Points, in no order, along strands that fork, close into loops and pass close to each other.
(in the rows, 128 means zero)
Points whose rows are less than 102 apart are linked; no others are. Some points are linked to none.
Q947: [107  63  85 106 165 122  79 126 117 168  63 160 149  61 164 172 155  92
  80 122 146 104 117  91 128 155 119 139 139 135 128 195 119  83]
Q266: [173 125 167 152 121 122  99 152 101 115 168 110 123 197  79 112 153 146
 155 128 140 149 144 160 155  94 171 114 103 135 103  67 116 125]
Q732: [122 156 118  96 115  86 150  89 125 124 103 138 117 161 191 112 121 164
  85 208 106 118 116 141  97 108 192 147 152  93 137 219 143 152]
Q966: [167 106 130 121 115 149 120 117 168 134  93 102 124 141 153 119 150 148
 105 126 124 131 114 100 111 154 120 120 128 105 126 133 142 115]
Q411: [102 113 106 133 115 164  84 142 140 117 125 133 158 100 125 179  63 119
 115  91 144 121 137 144 135 130 101 164 133 139 113  98  83 141]
Q660: [121 120 117 130  96 105  81 151 145 123 102 164 141 117 123 170  97 164
  94 109 166 138 152 148 152 154 107 153 157 158 125 107  76 187]
Q477: [138  96 110 146 173 132  96 122 179 110 125  92 154 136 179 150  86 124
  85 152 131  83 140 135 119 117 175 166 117  85  98 146 110 125]
Q718: [ 87 147  99 101 163  89 130 149 123 120 138 164 128 119 152 171  96 149
  88 141 149 135 128 138 135 149 139 114 154 166 132 141  57 188]
Q282: [179 136 140 122 164 111 145 114 177  96 157  69 142 169 127 140 127 128
 145 151 115  98 125 129 109 109 188 110 133 110 148 126 162 121]
Q815: [159 134 139 135  97  86 146 108 161 144  97 174 135  93  82 151 208 150
 163  78 138 149  91 129 129 183  75  53 175 127 162 133 172 103]
Q39: [157 169 141 102 146  58 152  85 148 144 122 122 110 147 132 150 173 125
 115 146 141 131  90 112  97 143 146  81 162 118 166 200 163 126]
Q965: [126 159 107  94 149  54 126  92 138 159 109 162 125  90  97 190 181 109
 116  98 160 131  98 117 118 181 103 101 174 155 191 187 142 131]
Q150: [ 92 105 119 128 143 157 198 140  89 140 148 104 102 128 171  56  98 114
 130 181  95 127 134 102 154 129 138 132  97 138 136 127 114 148]
Q68: [113  84  99 167 177 165 137 126 150 100 146  79 144 133 174  93  72 119
 109 173 109  73 153 143 140  93 178 190  93  83 106 133 124 131]
Q347: [154 141 136 124 165 135 141 132 159 100 174  62 146 155 120 141 109 118
 151 134 107 105 131 128 111 108 172 120 115 128 136  99 138 125]
Q44: [168 118 139 119  90  90 123 101 176 143  73 148 121 141 115 136 193 174
 117  92 148 153 103 119 132 186  94  82 164 128 142 135 158 133]
Q914: [126 108 115 117 122 205 145 115 128 131 124 104 128  93 108 114 143  97
 164  93  97 123 108  87 104 123  72 127 106 102 143  89 157  67]
Q553: [148 125 124 108 142 138 143 115 144 141 140 113 137 104 129 160 143  95
 128 122 122 110 107  99 104 143 117 102 139 138 166 135 135  92]
Q848: [148  93 116 145 151 156 167 101 153 111 145  80 134 157 174  77 106 133
 132 192  70  78 152 136 120  92 192 172 105  81 146 145 160 112]
Q189: [156 142 186 157 115  69 143 155  81 118 158 160  88 184 108  95 159 121
 147 167 124 173 134 158 143 131 142  42  90 160 110 126 129 116]
Q893: [145 143 180 186  65 122  98 148  92 115 147 168 114 131  50 142 162 137
 184  96 156 145 142 185 124  97 130 108 140 146 106  50 150 108]
Q250: [105 175 125 106 139  81 134 141 102 137 142 180 128 109 122 157 134 137
 119 129 140 151 120 133 126 172  91  86 152 175 155 172 101 172]
Q241: [ 94 122 106 149 118 186  65 136 143  98 128 122 148 115 119 160  55 105
 111  83 133 128 146 146 145 100 102 190 102 112  90  88  92 134]
Q844: [163 164 175 159 109  63 120 127 160 122 136 134 109 159  82 157 172 144
 140 120 151 144 122 158 134 151 134  53 143 152 135 121 157 127]
Q56: [ 94  65  87 127 139 191  86 125 112 150 103 140 160  54 147 152 124  63
 121  94 121 115 109  92 128 122  78 147 111 116 117 138 128  53]
Q238: [169 127 162 161  49 127  94 131 158 113  91 153 132 140  68 131 192 173
 155  88 164 163 121 144 144 129 100 106 148 117 115  74 157 123]
Q272: [ 95 169  97  92 163  53 145  94 116 110 128 150 121 148 183 133 110 164
  85 185 154 131  96 140  93 117 189 127 165 120 137 226 102 185]
Q276: [117 149 113  96 131  69 117 110 132 149  75 148 118 152 169 133 122 175
  66 153 150 130 110 109 114 168 135 133 150 134 125 202 109 181]
Q823: [ 98 141 109 113 122 104 111 156 126 122 126 173 139 106 121 175  89 155
 102 111 153 135 144 153 144 160 110 127 159 179 128 111  63 188]
Q188: [146 113 120 126  90 110  81 143 149 131  81 153 137 138 143 137 117 180
  83 119 169 138 145 133 156 169 107 155 139 146 109 119  84 185]
Q306: [150 182 168 119 122  31 134  86 152 131 112 137  88 173 124 132 175 146
 119 131 148 156  86 133 111 156 141  58 156 127 148 208 167 136]
Q374: [ 66  96  99 162 171 198 128 137 121 110 145  69 131 114 137  97  53  90
 125 129 105  96 138 120 146  96 127 190  77  95 103 109 113 111]
Q139: [110 150 142 137  93 164  95 150 110  91 160 138 125 119  74 167  90 122
 166  61 149 128 149 187 129  72 134 171 152 143 117  54 117 151]
Q526: [111 117 105 120 210 128 138 132 147  99 179  87 162 119 162 168  69 103
 120 151 116  80 135 141 114 103 183 146 126 119 132 117 104 122]
Q565: [167 117 145 134 170 130 147 145 137  93 172  66 132 194 118  89 111 144
 158 157 114 117 154 146 143  77 201 140  97 111 122  88 135 147]
Q719: [108 100 104 149 173 167 151 146 126 103 153  69 125 152 154  80  73 124
 123 160 118 109 164 133 157  95 175 184  80  91 106  98  97 154]
Q818: [157 115 126 120 110 117  92 132 162 139  74 123 123 157 161 128 121 169
  67 138 153 135 145 120 138 153 139 149 135 119  99 143  93 170]
Q544: [176 130 136 113 154 108 139  94 186 120 128  78 133 164 151 147 138 137
 114 164 113  99 117 121  99 116 191 127 155  95 147 150 164 113]
Q625: [105 120  87  96 182  72 102 108 130 147  94 146 135 107 167 186 128 112
  65 145 155  97 119 101 105 145 151 145 151 136 146 211 110 120]
Q764: [112  95  87 111 138  93  79 105 161 148  90 153 150  84 117 216 127  98
  98  85 162 109 110 115 135 163 106 144 167 143 165 147 116 107]
Q723: [101 150 156 144  89 146 149 152  92 131 172 166 119  88  86 141 117 113
 184  85 117 129 144 170 120 124 105  96 152 176 129  84 122 142]
Q474: [169 126 163 130 120 145 145 132 148 121 138  86 116 169 130  92 143 131
 137 148 104 129 124 108 129 119 149 105 110 129 131 113 145 123]
Q194: [156 111 127  93 126 131 167 105 126 168  92 130 118 114 169  99 178 116
 117 151 103 136  99  69 100 151 109  96 133 115 153 171 163  88]
Q296: [112 135 163 154  72 166 144 145  79 139 159 146 105 120  77  86 148 121
 204  95 116 154 149 142 139 122  91 109 110 162 106  62 148 122]
Q971: [136 142 158 149 113 173 143 132 120 118 163  87 104 158  69  84 142 114
 203 101  96 129 134 115 125 102 116 105  92 143 125  67 160  95]
Q931: [ 94 142 139 135  72 152 128 158 100 131 144 175 136  74  97 145 103 115
 171  83 128 131 144 155 123 133  85 135 164 171 124  88 114 157]
Q219: [117 153 134 107 151 101 145 156 123 121 156 138 126 142 144 138 117 146
 106 150 139 145 138 145 135 133 152 100 135 159 124 127  78 170]
Q798: [133 102 125 150 152 169 166 130 129 107 153  55 116 179 114  40 105 128
 166 158 101 112 156 113 149  81 169 156  83 111 138 101 147 123]
Q634: [133 137 128 114 130 133 126 131 144 137 147 115 138 117 131 163 120 120
 121 118 129 120 124 120 120 151 123 113 142 150 149 122 116 128]
Q577: [156 125 147 124 128 131 130 139 133 121 135  91 128 176 143 104 129 141
 117 150 123 137 138 125 144 119 161 128 111 129 115 103 112 152]
Q603: [125 126 103 110 112  93 107 126 142 155  85 178 148  94 124 169 132 141
 104 106 150 126 114 110 131 195  81 131 167 162 152 158 113 147]
Q648: [ 95 104 109 135 102 209 144 132 108 143 115 104 120 105 136  64 100 112
 140 115 111 141 136  87 153 142  69 169  77 112  98 100 133 111]
Q928: [101 109 113 136  70 181 100 151 110 129 103 161 144  90 122 118  83 129
 136  89 136 149 153 134 148 138  79 185 120 142  99  84  99 158]
Q811: [130 115 119 130 143 199 149 112 133 124 137  70 128 124 108  94 127  98
 168 109  89 106 115  82 113 108 102 134  98 111 148  93 151  77]
Q539: [129 157 129 105 166  88 154 128 132 114 154 121 131 150 171 140 115 144
 105 174 128 126 121 133 112 126 168 112 141 135 146 160 110 160]
Q509: [126 174 150 128 181 109 179 138 114 121 205 113 129 128 104 149 120  97
 161 147 101 113 125 144 109 114 150  63 130 160 159 123 124 116]
Q309: [142 125 110  96 138  68 115  77 184 159  62 126 107 146 152 156 155 155
  65 132 148 119 100 110 102 157 153 136 165 101 138 192 144 126]
Q274: [138 120 135 125 111 146 109 155 121 124 123 112 132 158 141 113 114 147
 102 137 148 143 153 134 154 129 137 149 106 134 102  97  82 170]
Q459: [123 118 121 116 106 147 125 149 115 151 111 144 142 109 155 115 120 136
 111 128 130 141 137 112 141 175  86 138 122 154 121 131 102 158]
Q14: [102 104 115 125 131 141 181 133 100 154 122 118 121 117 200  66 103 120
  98 193  96 117 126  96 130 140 136 143 104 121 136 168 129 137]
Q562: [165 112 181 149  89 131 123 145 100 137 137 117 103 186 105  65 170 132
 159 143 121 161 134 123 156 118 131  92  84 143 109  84 147 117]
Q402: [164 149 164 159  99 113 113 138 151 113 150 114 123 152  71 153 162 141
 157 106 144 138 128 153 130 130 133  79 136 148 126  85 148 118]
Q111: [ 92 147 128 142  93 187  88 140 120  91 141 144 129 113  86 168  67 109
 152  55 125 134 145 177 122  60 105 199 135 126 114  65 128 133]
Q701: [141 141 150 143 100 182 131 127 133 111 137 100 115 129  75 112 157 127
 183  85 110 132 117 119 117 109  94 110 114 125 126  70 160  92]
Q349: [159 138 127  83 122 100 162  99 112 166  88 151 114 123 168 102 178 126
 110 165 107 149  92  80  89 155 124  90 145 116 151 213 164 105]
Q696: [150 161 180 151 109  95 150 148 103 129 150 158  99 149 106 111 164 124
 158 146 109 167 128 144 130 153 104  43 110 167 126 144 149 109]
Q924: [142  93 110 129 160 177 150 105 147 129 124  74 133 116 148 100 136  97
 147 143  92  89 116  83  99 109 132 139 106  92 157 126 155  63]
Q885: [128 117 167 154  93 129 124 158  43 146 183 164 108 161  83  91 153 146
 163 123 143 168 141 171 172 107 141 111 103 150  91  52 103 135]
Q754: [147 116 152 133 136 145 108 155  81 122 181 108 121 189  88  91 137 143
 144 130 142 147 148 154 177  79 174 140  95 123  96  54  91 150]
Q532: [146 166 155 155 101  74 151 124 139 149 128 184 128  86  67 163 186 125
 173 100 133 153 110 144 124 175  78  48 164 160 160 152 166 102]
Q223: [155 123 164 156  37 140 100 150 124 115  84 180 145 110  69 118 176 167
 177  78 160 167 130 133 141 121  88 133 151 114 106  68 158 131]
Q379: [ 94 109 105 168 164 202  87 126 148  95 122  87 137 121 122 107  66  87
 109 105 107 111 141 123 145  89 108 196  72  70  79 108 123  98]
Q210: [123  87 120 145 122 157 160 113 129 148 108 108 123 130 211  71 115 132
  96 204  90  96 134 113 122 121 159 169 104  92 127 171 151 115]
Q55: [127  66  84  86 161 122 106 111 124 164  54 149 139  68 170 153 180  93
  83 134 142 110 120  84 109 145 126 128 143 113 136 192 149  65]
Q666: [137 173 144  98 116  49 142  84 137 120 113 132 111 187 162 119 133 166
  95 186 131 141  98 135 100 118 187 114 167 105 131 222 147 162]
Q679: [118 119 138 136  44 173 127 160  78 149 117 168 131  97 108  76 138 140
 170  95 132 167 152 126 156 136  72 167 117 138  92  76 129 158]
Q187: [119 122  79  93 149  72 104 102 143 163  83 171 138  76 109 206 169  94
 105  86 159 121 110 116 126 167 100 123 174 147 187 159 136 107]
Q858: [139 125 142 140 142 168 161 126 138 125 156  68 114 154  98  76 132 105
 188 127  85 115 121  89 114 106 125 113  92 131 150  98 159  86]
Q824: [129 152 156 143 163 132 170 143 116 116 201  95 121 150  84 119 120 107
 186 134  87 115 138 142 116 100 155  70 110 159 143  87 128 112]
Q903: [102 145 128 133 111 213 120 129 119  97 120 111 106 135  71 107 107 111
 149  63 103 137 149 132 135  72  83 199  91  88 106  61 155 102]
Q768: [ 84  94  98 152 106 215 103 129 124 136  93 129 134  85 142  89  95 104
 126  88 112 137 124  95 150 137  51 187  78  93  79 107 132  94]
Q631: [105 139 133 133  78 210 111 135 108 111 102 145 112 113  85 100 113 116
 153  64 118 154 146 132 145  82  63 205 103  92  94  63 151 118]
Q588: [ 77  92 101 151 153 189 137 129 107 141 142  86 140  95 155  96  78  84
 122 137 109 102 138 100 137 125 109 167  87 117 120 119 112 105]
Q310: [125 151 164 151  67 148  91 150 104 100 140 156 124 117  53 157 123 143
 174  62 164 141 136 177 129  69 124 163 156 128 111  53 132 140]
Q252: [164 143 181 168  87 109 127 148 106 135 138 154 105 144  90 109 176 130
 174 129 124 163 128 149 135 144 110  54 106 163 112  99 159  99]
Q342: [138  95 128 143 121 174 132 140 124 137 113  81 120 149 166  58 106 133
 104 149 125 130 149 105 152 125 135 170  83 107  97 110 107 150]
Q589: [ 83 107  98 141 155 187 149 143 103 118 154  72 119 138 121  84  63 111
 135 135 118 121 157 130 156  98 139 179  82 114  98  82 102 136]
Q213: [135 131 124 115 144 104 121 132 148 128 114 116 127 151 178 135 111 156
  75 162 142 118 139 121 120 139 165 138 136 125 119 155 102 165]
Q343: [147 144 136 128 110 122 100 138 163 106 152 108 145 150  92 178 112 143
 127  97 162 124 141 159 134 119 144 124 144 146 119  79 106 148]
Q941: [115 124  95 109 200  98 155 111 128 116 156 117 156 120 191 167 109 113
 100 192 125  73 134 143 103  94 199 155 145 109 151 187 133 123]
Q612: [ 99 145 121 143 117 192  85 137 116  93 138 123 128 129  90 140  66 109
 128  66 128 134 164 162 149  67 113 213 105 107  93  61 108 140]
Q338: [146  90 129 136 107 184 135 118 147 134  91  85 114 140 164  63 129 130
 114 142 112 129 132  96 131 134 114 156  90  90 104 119 131 114]
Q124: [141 131 147 143  47 175 103 139 127 100  75 166 141 111  65 116 156 157
 165  60 146 170 133 139 138  86  68 176 137  85 102  59 157 123]
Q877: [102  75  93 128 158 125  64 124 148 151  90 145 164  84 164 184 107 111
  74 120 149  97 117 106 133 154 118 146 135 125 119 171 105 106]
Q121: [122 147 113 108 132  55 101 120 156 144  85 153 119 148 139 155 125 181
  69 123 169 134 120 126 140 181 127 140 158 154 133 169  96 190]
Q109: [130 106 107 133 137 120 128  90 146 145  94 126 139 127 201 129 134 145
  72 207 102  83 131 134 102 114 192 172 147  75 122 209 162 102]
Q101: [151  99 113 119 169 145 149 106 152 124 133  82 139 120 165 132 143  99
 122 174 100  82 123  98  93 106 169 139 125  96 167 153 157  78]
Q710: [152 148 157 154  87 165 121 120 148 103 130 121 127 119  53 142 170 134
 184  69 124 132 103 137 115 108  95  89 139 118 132  72 170  84]
Q267: [102 127 132 116 160 132 195 142  99 126 165 116 108 140 168  79 105 122
 129 184  96 133 127 123 138 117 154 107 111 144 140 135 106 152]
Q8: [142 123 126 117 163 113 171 128 153  93 156  99 135 164 177 110 104 155
 118 194 102 104 148 156 127  88 209 143 126 106 134 140 127 154]
Q416: [ 98  86  93 124 135 209 118 114 111 141 112 120 142  68 130 125 125  73
 151  91 103 122 111  82 116 125  67 152 102 101 125 111 148  49]
Q749: [ 91  85  98 140 149 182 102 132 121 139 123 114 154  76 156 137  94  80
 110 118 120 100 120  99 132 127  99 159 102 122 114 141 108  81]
Q739: [122 129 112 121 175 142 136 138 148  93 178  77 153 127 123 165  80 107
 138 120 125  97 141 139 121 107 169 138 116 129 129  91 103 131]
Q884: [154 107 123 143 154 164 160 114 155 104 150  54 128 167 140  63 109 123
 153 162  85  90 141 110 122  89 172 165  86  92 145 117 160 110]
Q253: [ 89  96  95 148 165 161 111 150 137 116 144  98 151 113 168 146  62 104
  98 141 120  97 139 130 141 120 145 165 104 119 102 121  77 132]
Q978: [103 148 120 131 129 206 111 128 131  96 141  89 123 121  80 132  87  98
 153  68  95 121 135 128 118  82  97 178  97 106 118  67 139  94]
Q275: [158 158 158  98 120  86 153 112 118 156 109 160 109 137 149  96 183 125
 129 142 109 162  90  97 103 165 102  61 142 137 151 209 168 120]
Q691: [119  93  99 134 159 209 110 104 155 105  95  84 134 111 119 107 126 107
 125  85  99 117 115  94 113 101  74 156  95  48 111 106 149  53]
Q486: [101 144 144 111 161 107 193 153  88 121 170 146  92 141 161  73 118 126
 132 188 105 162 123 134 144 119 152  80 113 155 136 150  97 174]
Q912: [142 173 139 100 145  38 139 101 163 118 126 112 116 191 159 143 132 167
  97 169 143 130 117 148 111 113 207 122 161 109 126 186 140 173]
Q495: [113 151 101  93 129  66 120  92 116 155  65 154 114 145 182 122 126 165
  72 176 139 126 102 112  91 150 156 149 156 110 132 239 121 165]
Q851: [108 132  89 105 194  71 127 105 139 129 133 124 150 121 186 188 115 132
  72 184 145  81 131 133 101 110 198 157 156 106 140 200 121 130]
Q330: [160 114 117 103 171 128 154 102 151 136 140  92 137 112 139 162 152  90
 130 148 112  97 110  93  91 113 155 109 145 110 178 153 157  65]
Q10: [138 113 169 153  68 145 109 158  52 152 152 167 119 150  86  79 162 149
 164 115 152 172 144 151 171 110 109 139 100 143  83  58 121 140]
Q331: [156 141 165 149  68 127 127 142 123 131 120 169 130 116  93 116 179 144
 171 107 135 163 129 136 140 156  88  84 135 157 118  98 150 123]
Q91: [123 138 108 108 135  31  94  94 191 142  87 139 123 144 119 186 133 160
  78  99 169 122 118 134 144 180 127 148 171 141 150 154 110 173]
Q904: [135 143 146 136 115 138  93 155 125  92 172 123 134 149  69 177 112 143
 153  91 162 136 150 181 145  83 153 144 141 145 101  48  98 157]
Q644: [130 169 142 112 192  95 180 125 109 128 190 124 120 117 127 156 132  97
 142 159 115 124 116 127 103 111 154  70 143 146 176 168 121 126]
Q406: [155 148 132 105 131  60 126  91 185 141  92 108 111 175 154 150 141 164
  78 142 147 122 108 126 108 140 180 127 167 108 128 178 140 152]
Q320: [ 90 137  78  92 192  51 114  97 119 135 112 139 134 110 174 185 126 125
  72 164 165  95 120 123  92 118 181 153 164 119 150 228 115 137]
Q388: [182 137 159 121 113 120 128 117 170 127 118  93 118 168 129 130 162 148
 116 135 129 132 117 115 124 142 153  92 135 120 130 129 152 126]
Q661: [166 123 178 162  77 144 136 137 120 130 131 129 104 161  90  75 181 136
 182 120 109 156 125 118 139 131 102  72  93 144 112  82 162  90]
Q449: [138 118 130 130 172 133 173 141 134 100 168  80 123 173 154  81 107 138
 129 182  98 112 154 143 146  87 194 142 111 117 132 105 120 151]
Q233: [126 137 144 133  64 202 120 127 121 109  99 138 121 116  84 100 150 139
 172  73 119 161 130 118 136 101  61 164 106 102 106  63 160 111]
Q830: [102 111 100 119 195 138 162 141 114 122 177  97 149 101 165 156  88  82
 123 164 104  88 135 116 113 106 159 136 116 132 160 129 106 103]
Q434: [117 148 148 145 138 169 154 138 103 114 191  83 102 148  65  96 116 104
 195 106  96 119 145 135 121  93 140 100  95 153 127  61 140 109]
Q243: [135  93 119 146 138 167 141 145 109 119 137  75 112 170 151  54  97 137
 116 164 127 132 161 123 174  95 168 176  76  92  96  93  95 158]
Q621: [133 122 166 159  37 142 119 160  63 152 125 193 128 107  82  83 162 145
 191 100 144 171 152 150 154 122  86 141 132 150  95  69 140 148]
Q516: [130 147 103 103 180  90 172 107 144  89 157 129 136 159 196 136 104 165
 106 204 112 104 133 173 118  91 213 149 148 105 133 174 130 158]
Q864: [124 184 118  99 172  49 139 107 115 149 148 154 116 108 107 180 156 106
 123 118 162 134 107 127 111 155 117  79 158 159 184 206 119 143]
Q58: [145 106 117 135 151 130 134 109 162 123 120  97 140 134 196 133 108 136
  87 185 111  84 133 128 108 117 189 162 129  85 123 172 136 118]
Q328: [169 119 170 145 116 144 139 137 124 118 145  76 109 193 104  64 149 131
 166 145 105 137 134 119 141 104 156 102  89 130 124  91 149 120]
Q613: [176 124 147 132  79 114 103 119 184 117  88 130 126 152 103 144 174 166
 125  90 158 155 119 128 139 154 114  99 150 120 125  99 145 132]
Q48: [143  84 112 141 127 161 155  89 149 136 114  97 121 139 197  77 133 136
 108 200  69  84 129 121 108 101 174 172 119  68 138 169 172  91]
Q229: [ 97 157 160 145 109 115 154 167  77 140 172 208 110  86  91 132 128 121
 179 113 119 160 155 188 132 140 103  80 154 193 120 103 103 154]
Q825: [172 153 172 161 104 124  98 147 130  99 161 106 123 170  59 151 158 139
 167 104 145 141 138 166 135  95 155  97 117 138 112  58 144 111]
Q817: [124 151 174 169  81 141 156 149  78 145 166 172 104  87  75 116 143 113
 207  95 113 138 149 168 115 136  90  80 134 177 120  85 151 114]
Q717: [142 151 145 104  91 105 141 144 114 155 105 171 128 132 150  97 155 150
 125 137 122 165 121 106 139 186  87  95 130 164 126 166 133 163]
Q962: [ 99 114  81 109 139  85  92 126 131 152  79 183 149  91 147 180 116 138
  78 112 151 112 123 108 139 193  92 149 154 158 143 178  99 152]
Q426: [139 171 134  96 131  66 145 110 106 157 117 168 111 128 137 118 166 133
 123 140 135 156  98 108 110 170 104  84 148 147 153 222 145 149]
Q226: [147 127 169 177  68 154 127 140  77 133 140 154 101 151  62  68 180 130
 200 106 119 159 137 137 147 112  97 101  93 149  96  55 169  90]
Q254: [154 145 158 127  76 111 131 145 132 149 103 179 137 119 120 109 179 148
 149 112 130 169 119 116 144 182  74  76 143 157 127 130 145 140]
Q705: [108 154 142 127  95 104 151 174  80 154 136 209 131  96 124 103 137 144
 152 125 122 173 146 143 147 173  73  94 140 185 116 131 101 174]
Q390: [103 155  93  98 180  75 167 100 124  93 149 143 129 146 197 140 105 163
  95 202 139 111 117 158 104  94 205 147 160 107 139 211 113 166]
Q435: [105 119  94 101 188 102 124 130 111 146 129 137 149  85 170 179 129  83
  87 153 144 101 126 101 108 131 148 131 137 139 164 193 113 105]
Q645: [107 105  96 120 203 124 174 120 123 113 175 106 153 106 191 148 101 100
 118 189 104  67 140 136 110  89 189 157 117 115 164 163 140 102]
Q158: [135 137 115 102 129 104 150  85 128 142 101 135 125 138 190 120 141 143
  85 202 110 104 112 119  90 114 175 146 148  86 146 211 158 113]
Q986: [117 153 158 122 145 100 159 165  96 119 170 152 101 155 128 108 129 139
 136 166 123 167 135 150 152 117 150  70 116 163 118 115  89 166]
Q460: [117 179 122  93 156  50 139 101 101 135 116 154 116 134 146 130 139 139
 105 149 155 148  98 123 103 153 125  95 163 141 154 236 115 170]
Q215: [130 148 139 138  86  92 114 141 143 141 114 173 139 114  94 159 141 150
 133 108 156 145 135 142 140 167  95 104 167 166 145 115 124 161]
Q141: [106 130  90  89 181 109 140 137  88 157 139 154 140  62 149 180 127  69
 107 142 136 112 127 104 109 144 117 118 134 159 172 177 106 108]
Q668: [ 91 121 117 140  63 199  95 142 115 118  86 160 137  87 112 112  97 119
 147  72 128 153 141 133 143 106  55 197 112 103  95  82 129 128]
Q344: [150  79  94  88 144 128 128  90 147 160  70 131 137  94 166 145 170 125
  86 132 131 116 105  86 102 154 125 116 153  96 149 167 152  75]
Q672: [108 101 119 142 144 164 189 135 104 131 155  78 105 156 145  40  97 122
 145 178  95 115 150 111 164 102 157 145  93 123 142 108 135 143]
Q525: [ 96 128 131 132  69 169 113 162  84 130 140 161 132 100 101 123  97 129
 158  87 137 144 149 159 145 114 101 156 143 159 113  71  96 167]
Q178: [157 120 109 115 182 107 124 102 183 122 138  83 151 132 150 181 115 111
 105 140 137  85 126 122 107 121 183 140 148 101 147 146 146 103]
Q566: [ 97 115 115 132  74 192 144 143  84 150 125 136 120 107 118  68 110 120
 156 103 123 157 153 108 162 151  67 163  98 139  94  87 126 148]
Q464: [107 150 162 135 105 110 154 176  65 148 164 190 111 122 113  99 142 135
 154 138 119 176 144 165 151 147  95  68 119 185 109 108 100 156]
Q604: [162 151 162 115 102  67 127 108 164 145 100 147 101 163 120 132 184 156
 112 122 147 153 101 120 125 170 125  67 156 133 133 162 161 135]
Q382: [100 108 107 130 101 169 102 142 128 136 106 145 155  94 145 142  86 119
 118 102 133 130 133 118 142 152  83 159 121 143 113 112 100 135]
Q842: [142 185 142 114 164  56 147 103 128 145 154 139 107 130 101 165 171 111
 133 133 143 135 101 125 105 146 129  60 154 145 182 205 151 114]
Q389: [120 145 121 126 102  70 113 128 157 147  89 184 145  98  90 175 152 148
 129  92 157 137 118 134 141 187  86 114 186 163 163 138 134 166]
Q782: [143 142 133 128 114 126 107 127 165 119 142 113 147 123  94 185 125 124
 135  89 148 117 122 135 123 140 120 115 153 138 142  98 126 126]
Q76: [112 114 108 148 156 195  80 119 162  91 128  86 147 121 125 148  81  88
 122  94 115 112 126 122 124  97 114 177  90  82 103 105 127  89]
Q122: [100 129 103 139 159 202  87 115 151  89 135  89 140 111  96 161  84  77
 146  74  94 105 114 125 113  77 102 178  93  82 121  94 145  64]
Q104: [146 172 164 145 115  73 143 131 118 144 138 180 110 121  99 133 172 128
 152 128 127 162 112 145 119 169  82  40 134 164 147 173 154 113]
Q221: [167  97 117  97 130 145 144  94 152 151  86 122 128 111 154 127 174 130
 110 121 117 131  99  85 101 158 108  97 144 102 146 148 152  80]
Q448: [126 127 140 132  92 158 111 157  98 125 144 128 128 138 109 119 121 144
 135 105 147 148 151 155 156 120 115 148 119 145 103  61  94 161]
Q793: [ 88 114  81 103 173  59  84 109 119 154  73 164 132  98 158 182 118 134
  53 131 163  98 116 104 126 177 125 158 156 146 142 213 100 146]
Q781: [ 89  76  97 161 196 155 123 139 140 108 160  89 157 109 184 124  66 104
 103 166 113  66 139 140 142  98 175 177  91  95 103 146 103 120]
Q457: [137 148 157 125 140 125 185 135 111 143 164 114 113 135 138  90 139 100
 153 162  87 126 117 106 121 132 125  80 112 151 155 146 146 118]
Q932: [106 165 125  99 148 109 163 156  79 149 152 168 124 100 142 124 119 114
 125 145 118 153 121 121 124 167  94  85 131 172 145 165 103 160]
Q443: [164 105 146 133 147 137 130 149  97 114 167  83 123 204 108  66 128 151
 147 154 128 142 157 138 171  75 193 147  86 105 102  70 107 149]
Q294: [104 103  92 125 143 123  78 120 150 140 118 134 161  84 141 203  94 106
  96 103 149 101 119 122 123 152 111 147 149 139 140 142 101 108]
Q90: [131  87 110 143 132 210 114 110 155 113  87  85 126 124 149  74 130 120
 112 111 108 125 118  92 120 126  88 159  88  53 106 117 140  78]
Q802: [155 128 129 133  86  70 135 104 180 141  69 178 135 115  92 152 202 167
 141  75 158 154  98 133 141 195  83  81 186 127 158 133 168 130]
Q561: [102 142 109  97 149 125 151 142  90 162 145 156 143  76 149 148 116  95
 119 138 121 123 124 112 115 164  93 110 138 166 157 157 102 135]
Q900: [100 172  90  84 174  40 129  95 103 124 110 149 111 138 158 145 125 151
  91 155 164 134  94 126  95 141 154 122 161 134 146 242  95 186]
Q693: [150 143 179 169  67 151 112 139 115 107 135 144 117 131  45 131 175 138
 191  82 137 143 123 162 122  94 111 103 130 133 110  54 173  97]
Q197: [120 163 148 127 113  80 128 151 115 134 138 179 126 130 105 149 140 155
 127 122 150 156 134 156 145 161 107  85 152 178 138 136 111 172]
Q542: [110 137 109 129 158 168 102 138 145  92 169  89 148 130 106 177  57 105
 139  90 121 104 142 153 123  91 141 165 116 126 107  69 101 128]
Q461: [175 111 134 121  89 146  99 111 180 123  80 115 129 147 125 124 163 159
 106  95 147 141 113 111 128 158 102 119 144 101 115 115 138 123]
Q942: [100  70 100 156 117 203  81 123 143 135  75 140 154  84 160 100 114 111
 101  92 124 131 115  95 147 143  59 172  88  83  72 138 118  92]
Q337: [132 143 172 172  54 108 100 156 120 113 130 173 133 105  49 163 144 147
 177  75 171 133 138 185 124  99 124 126 177 145 119  65 138 147]
Q787: [122 142 125 115  91 125 138 162  98 156 113 179 139 102 147 104 131 145
 124 130 126 161 141 118 148 185  79 118 130 178 122 137 112 175]
Q863: [148 119 175 156 106  85 126 165  50 137 166 177  95 176  94  90 160 134
 149 159 134 181 137 169 168 120 142  72  93 156 101  77 110 118]
Q30: [117 132 100 100 160  44  97  79 179 149  79 131 119 139 144 180 137 153
  60 117 169 109 110 121 113 171 148 151 168 118 148 190 117 144]
Q433: [118  94 111 148 162 155  74 133 170 114 122  98 153 114 160 161  76 112
  88 121 136  96 137 128 129 130 141 167 114 102  93 140  98 117]
Q142: [140 126 105 115 176 106 102 114 194 108 154  83 162 128 125 211  87 113
 109 116 155  90 125 134 121 129 163 141 149 119 130 123 121 118]

How many points has the smallest loop of links through each point below? Write 0 if it is on no loop.
Q877 => 18
Q672 => 8
Q817 => 13
Q250 => 12
Q411 => 29
Q931 => 10
Q851 => 0

A piece is all that can be reached along the links. How many separate loops has the piece of each point below (a circle has one, a figure eight two, a Y none), and how many tips (points with one link)?
Q91 => loops 8, tips 5
Q14 => loops 2, tips 0
Q389 => loops 1, tips 2
